Each row is a point on a tangle of strands that fork, close into loops and nearly touch. The rows are in no order.
Points whose rows are less than 76 apart are linked; no others are. Some points are linked to none.
Z406: [ -1  -3  26  -6  12  24  -2 -10  15  14   7  -4 -15  17  -3 -20   0  26
  -5   1 -17 -16 -37  13]
Z995: [ 52  19   0 -26  -9 -20   0 -13 -13 -11  -4 -13   9 -23  15  13  -6  -9
  -9  27  13   3  38  -2]
Z222: [-25 -55  21 -26   2  11 -40  20  20  52   6  -5  16 -16 -20 -34  11 -11
   1  27 -25 -17 -45   4]
Z45: [ 21 -41   6 -13  39  -5  -5  10  -6  15  37   2   9  10  -1 -23 -17 -19
   0  -3 -12 -10  -7   6]
Z85: [-16 -20   8 -40  23  11 -17  18 -12   9   8  -1  -1  32  -5 -37 -25  -5
 -28  20 -17   3 -22   3]
Z797: [ -7   6  -3  27  22  -2  29   0   3   4 -37  28 -12  -4  -6  17   6  17
  27 -45   7 -15  11  11]
Z375: [-31  -3   0  28   3  -9  -2  20 -13   4  16   3   7  16  -1   6   3 -33
  20  -5 -12  12 -39  13]
Z84: [-30 -13   0   7  -3   1  -1  25   9  33   2  30   0 -12 -22 -11  25  -1
   6 -19  -4   0 -48  -9]
Z667: [  6  25   3   5 -13 -14  19 -11   2  -5 -19 -21 -19   4  -2  -4  18  13
 -13 -16   5  -3  30  -1]
Z143: [ 32   7  -8  40  14  36   2 -19   6 -14 -14  -8   9  34   6  -1  13 -10
 -15   1  15  21   6  35]
Z18: [ 26 -20 -10 -27  15   2  -3  29 -20  22  -4  14  -5 -22   3  15  -6  -4
 -13  18  15 -21  -3 -15]
Z943: [-27   5  10  27   0  14 -31  -3   5 -21  33 -18   2  31 -22 -37   9 -15
  22 -16 -16 -12 -19  27]
Z119: [-10  35 -14   2 -11   4  15 -53 -10 -24 -22  11  10 -22  -9  54 -26  20
   3 -10 -12 -36  47  14]
Z504: [ 32  12  -2  -1  24  22  12 -20 -16  11  -6   4 -10   9  17   4  -7 -16
  -9 -19   1  -1  22   9]
Z535: [  9  16  -9  -5 -16  -5  18 -50 -11 -34   7  -7  26  -7  -5  47 -41   7
   8   1  -6 -39  44   4]
Z813: [ -1  -6  11 -13  -2  21 -10  11 -15   5  20  -9  13  25  -6 -24 -10  -6
 -24  32  -9  18 -21   8]
Z702: [ 16  24 -12   4 -22  13   8   4 -26 -28   7  11   4  15   5   6 -19   9
 -19  22   6   0  28 -11]
Z325: [  6 -26  -8 -10  28 -14 -11   6 -38  -1   7  49 -22   7 -11  15 -25  -4
   8 -19 -19 -10  -2  13]
Z878: [ 22  10   8   1  13  30  -3  -8  15  -6  -1 -12 -20  39  11 -24 -11  27
 -10   2 -16 -13 -15  17]
Z196: [ 17 -33  -1 -29  20  -5 -17  32  -6  30  -2 -10  11  -4  -4  -8  -6   0
 -22  47  10  -5  -9 -14]
Z752: [  0  15  -5  36 -32  12   4  -6 -11  -6  -5  12   0   4  -4  -4  23  17
 -28   9   8  31  -7  -7]
Z818: [-22  -5  -6  17  16   1  26  -2  32 -15 -33  15 -16   9   2  18  22  18
  23 -35  15   0  -4  14]
Z145: [ 29 -35  15 -18  27 -14  -2  -9  -4  25  28  -3  -9   2  -1 -14   0  11
   1 -21 -17 -17  -5  -1]
Z887: [ 28 -44  -8 -31  53 -25 -12  17 -30  22   6   3   5  -2   8 -17 -27 -28
   6   7 -29 -17   3  -7]
Z168: [ 15   6   6 -25 -22   6  12  18  -4  20   0  -8  24 -27  29 -38  17 -12
 -31  22  14  28 -16 -29]
Z805: [ 19   1  -7 -34 -26  -9  -4   9 -21  40 -41   2  -7 -42  21  13   9 -19
 -17  26  12  30   5 -29]
Z832: [  8 -30  -3 -20  15 -18   1   7 -17  -9  22   8  15   2  21  -2 -20  12
 -10  28 -17   8  12 -21]
Z505: [  1  -5   3  42   4  34   1 -25   7 -40   4 -14   5  46  -4 -13 -11   0
  28 -33 -13   5 -10  30]
Z674: [  3  30  -1  -7 -24 -24  18 -29 -14  -6 -26  -9  -7 -31  -3  20   2 -13
 -11 -14   8  -2  46 -10]
Z105: [-19   5  -4  50 -12   3  -1   6  18  13  -5  26   2  -2  -9   3  31  33
 -14 -12  15  19  -6 -12]
Z804: [ 18  13 -11 -23  -5  -8   7   6 -13  33 -21  16  -5 -31   5  27   4  -2
 -18  19   8  -1  12 -22]
Z95: [  8   2  -9 -15  12 -12   3   8  17 -15  12 -13 -10  -2  38  15  -4  -6
   4  18  15  24  11   2]
Z422: [-22  24  -7  -8 -12 -30   5  23 -20  -5   7   9  -8 -23   7   0   0 -23
  -4  -1   1  -6  18 -35]
Z846: [ 31   3  14  -1  21  22  17   2  -7  24   5  -6   6   5  -1 -11  11 -23
   1 -12  11 -10 -19   5]
Z190: [ -4   3  21 -14 -21  27 -16  10   9  51 -18  -5  -3 -12 -23 -22  29  -8
 -30   7   2  17 -20 -18]
Z417: [-18 -21   0 -42  22 -14 -14  44  -5  29  20  20  -1 -16   7 -19   4 -15
   0  -9   0  -7  -3 -23]
Z439: [ 11 -15  10 -10 -12  28  -9  14 -15  44 -11   2 -11  -6   0  -5  16   8
 -36  10  -1  11 -14  -4]
Z357: [-25 -22   5 -22  17 -15   2  21  17 -19  24 -20  -2  14   6  -4 -14   6
  24   2  -6   7 -21  -2]
Z869: [ 17 -30  17 -16  23  11  -5   2 -10  38  13 -19  25   2  -2 -23   3 -40
   1   9  -9  -9 -31  -1]
Z347: [-21 -18  10 -37  22  -9 -15  19  17 -37  26 -19   6  17   2 -27 -25  -9
  34  -9 -27   1 -30  21]
Z109: [ 24  34 -13 -12 -11 -17  10 -29  -8 -39 -15 -21   1 -11  10  17 -13 -11
  -3  10  12  11  50  -1]
Z381: [ 55  11   0 -21  -9  -4   1 -11 -16  -6 -27 -27  -2  -1  21  -8  -2  -5
 -24  30   2  27  10   7]
Z886: [ -2  -9  19   4  21  35   8 -16  17  25  11   4   1  19 -10 -18  10   3
 -16 -21   9   7 -29  29]
Z207: [-24  20   5  25  -7   7   1   1   7  -5  -4 -10  -3  25  -4   2   6  -6
  15  15  -7  16 -36   3]
Z949: [-14  20  -4  40 -15   2  19   2  -3 -33   0 -13  -4  29  -5  15  -7 -10
  20 -10   3  16   7 -11]
Z23: [ -5  -2  -5  50  -7  25  19 -22   9 -43 -18   0   7  23 -13  14  -4  17
  22 -33  12   3  58  -4]
Z681: [-14 -35  11 -28  12 -24   5  25   3   0  20 -16  20   0  17 -27  -9  13
  -1  24 -20   7 -12 -22]
Z237: [-31 -11  -7   6   5 -22   0  24  29 -35  15  -3  -5  25 -19   9  -4   5
  34 -21  11   9 -19   6]
Z768: [-14  -9  -8 -12  -2  10  -7  22   1  48 -19  21 -29 -28   2  13  14 -23
  -3 -17  24  10 -14 -20]
Z16: [-33  10  26   9 -28  11  -6 -11  25  21  -9 -30  10  -5 -10 -25  13  11
 -12  30 -10  -3 -46  13]
Z306: [ -8   1   3  19  -4 -10  32 -24  -7  17 -38  20 -17 -30  -5  28  22  16
  -4 -30   3 -10  15  -5]
Z250: [-29   9   2  22  -3   2   8  11   6  31 -17  28 -16  -6  -7   4  20  10
 -12 -23  22  18 -23 -21]
Z82: [-21 -10  13 -25  24   9 -35  30  11  12  24 -11   3   4 -12 -52  -7 -13
  -7   9 -15 -20 -22  14]
Z76: [-13   4  -7 -30  23 -36   1  29  -7   6  18  11 -21 -16   6  -8 -11 -13
  19 -24 -13 -11  18 -19]
Z606: [ -9  16 -15  26 -14 -10  -6 -26  -2  11 -14  25   3 -32   3  56   7  11
 -14   4  25   7  43  -6]
Z123: [ 12  29 -19  15 -26  -8  -5 -58 -13   0 -13  29  18 -43   5  46   1  15
 -23  14  12   6  49  14]
Z959: [ 23  -1  -5   8  12   4   1  16   6 -32   7 -17  -5  23  -7  -6  -6 -12
  18 -29  -2 -23  -2  10]
Z187: [-18 -22   3 -26  15   5  -9  35   7  34   4   9  -7 -30  10 -11  11 -41
 -11  -3  20   2 -14 -24]
Z836: [-27  39 -12  14 -22 -28  -2 -22  -5  14  -7  24  -2 -54  15  45  -3   4
   1  10  -2 -10  31 -17]
Z315: [ -8  37 -17   7 -30  -9  -6 -67   3 -25 -20  -2  18 -29   2  48  -1  23
  -7   3  -5 -15  62  18]
Z247: [  2   5  -4 -12  -6 -17  12 -27 -26  14  24  17  -2 -21  17  19 -13  -4
   0  -3 -16  -6  30  -1]
Z415: [-25  -8   7  41   1  32 -26 -21  25 -34  16 -17   9  42 -18 -22  10  14
  25 -10 -13  -2 -11  37]
Z950: [ 23  -3 -11 -22  11  -9  18 -24 -10 -36  25  10  15   4   9  36 -51   7
  26  -6  -5 -24  27  -1]
Z529: [ 44  -2  16 -25  -9  19   2 -15 -17  24 -23  -3  -4   0  14 -15   2  21
 -35  21   1  19 -12  -4]
Z27: [ -9   7 -17  20 -21 -21  -3 -17   1 -20   3   9  -5 -13  -3  52  -6  21
   2  10  24  14  32  -8]
Z631: [  4   1 -16 -13   5  -9  23   8  -8 -36  25  -5   7   4  14  24 -35  -1
  30   2  -7  -7  24 -20]
Z591: [  4 -12  -5   1  16   1   9   9 -21  16 -25  34 -12   1 -25  17  -7  -1
  13 -26  -4 -26 -11   2]
Z719: [ 12   3 -15  21   0 -25  18 -14  -7 -25   5   2   2 -14 -18  31 -14  12
  43 -27  -2 -42  40   1]
Z922: [ 38  15 -15  18  12  26   9 -26 -10  -9 -12  13  -1  17   5  10 -12 -14
 -26  -4  21  19  18  14]
Z103: [-10   1 -12  -7  -2 -23  12   1  17 -15   6   0 -11  -4  11  41  -5   6
   5   5  31  16  14  -3]
Z711: [-40   9  -5  17 -19 -12  -2  10  19 -37  16   4 -15  15  -5   6   2   7
  32 -29  -4  22   7 -20]
Z793: [  7  13  11 -18 -33 -17  11  14   8  -8 -11 -15  13 -22  18  -9  11   4
 -13  31   9  24 -18 -31]
Z987: [-41 -28  17 -15  -3  -6 -25  27   9  33  10  12  20 -14 -25 -24   2   2
   7   4 -19  -9 -53  -9]
Z613: [ 20  36 -13  12 -33  14   5  -8 -18 -16  -9  20   6  -4  12  13  10  19
  -9  18  -1  24  22  -7]
Z273: [ 23  -2   2 -13  -7  -3  10   5 -28 -13  19  -6   1  17   6 -12 -26   8
 -18  25 -14   9  10 -15]
Z314: [ -9  -9   1  34  16   5   8   3  39  -8 -11 -14  -9  20 -13 -11  19  15
  13 -25  18   1  -6  30]
Z508: [-36   8  11   1  -5  13 -31  14  23  -5  31   1   4  17 -12 -43  21  -1
 -10   1   2  -8 -18  18]
Z984: [  5   3 -17  22  -5  13  -8  15  34 -26  -6 -20   4  22   2 -11  19  -8
   8  -8  26  -8  -8  18]
Z801: [-24   7 -12  11  -9 -28   8 -13   1 -30  11   7 -19   3 -12  36 -17   3
  42 -37  -1  -3  30  -7]
Z810: [-23 -35  22 -25  -5  42 -30   0  27  58  -6   5  16 -15 -19 -30   5 -17
  -7  19  -7 -26 -49  15]
Z233: [ 22  24  13   9  -4  18   5 -16   1 -23 -25 -21 -21  29  -5 -26  13  22
 -20   0  -2   6  21  10]
Z367: [-12  16  14 -12 -26  -2  -7  21  10   4  -9 -31   9  -5   2 -37  20   4
 -16  34  -3   1 -38  -4]
Z634: [  9 -13  -8 -10  28   5 -16   8  13 -34   6 -12   0  32   0 -36 -13 -22
  37 -21 -16 -16 -13  22]
Z513: [  1  -6  -6  29  -4 -15   2  26   5  -5  16   3  -7 -13   3   6  25   8
  26 -15   9 -16 -17  -7]
Z463: [ 33  19   5  18 -15  -3  -3  -5  -2  -8 -27 -36   7  10   9 -12  20 -12
 -14  30   4  36 -15  25]
Z178: [-30  13  20  45 -19  13 -10 -18  22   6   3 -25   3  13  -4 -21  28   5
  -4  12  -9  22 -27  17]
Z792: [ 14  -4 -19  17   1 -33   2   8  -6  -7   1   5   2 -20  -1  25   0  13
  22   0  -2 -37  16 -14]

A fork is a point with three links, a tip a point with one. Leave the first point through the second and follow the links. Name the first fork or tip that comes.
Z995 / Z109 -> Z846
Z505 / Z415 -> Z273
Z347 / Z634 -> Z797
Z631 / Z950 -> Z606

A tip is a point with one link. Name the tips that can be reached along the links from each point below, in the order of the rows.
Z535 -> Z95, Z836, Z631
Z109 -> Z143, Z145, Z887, Z190, Z463
Z18 -> Z196, Z805
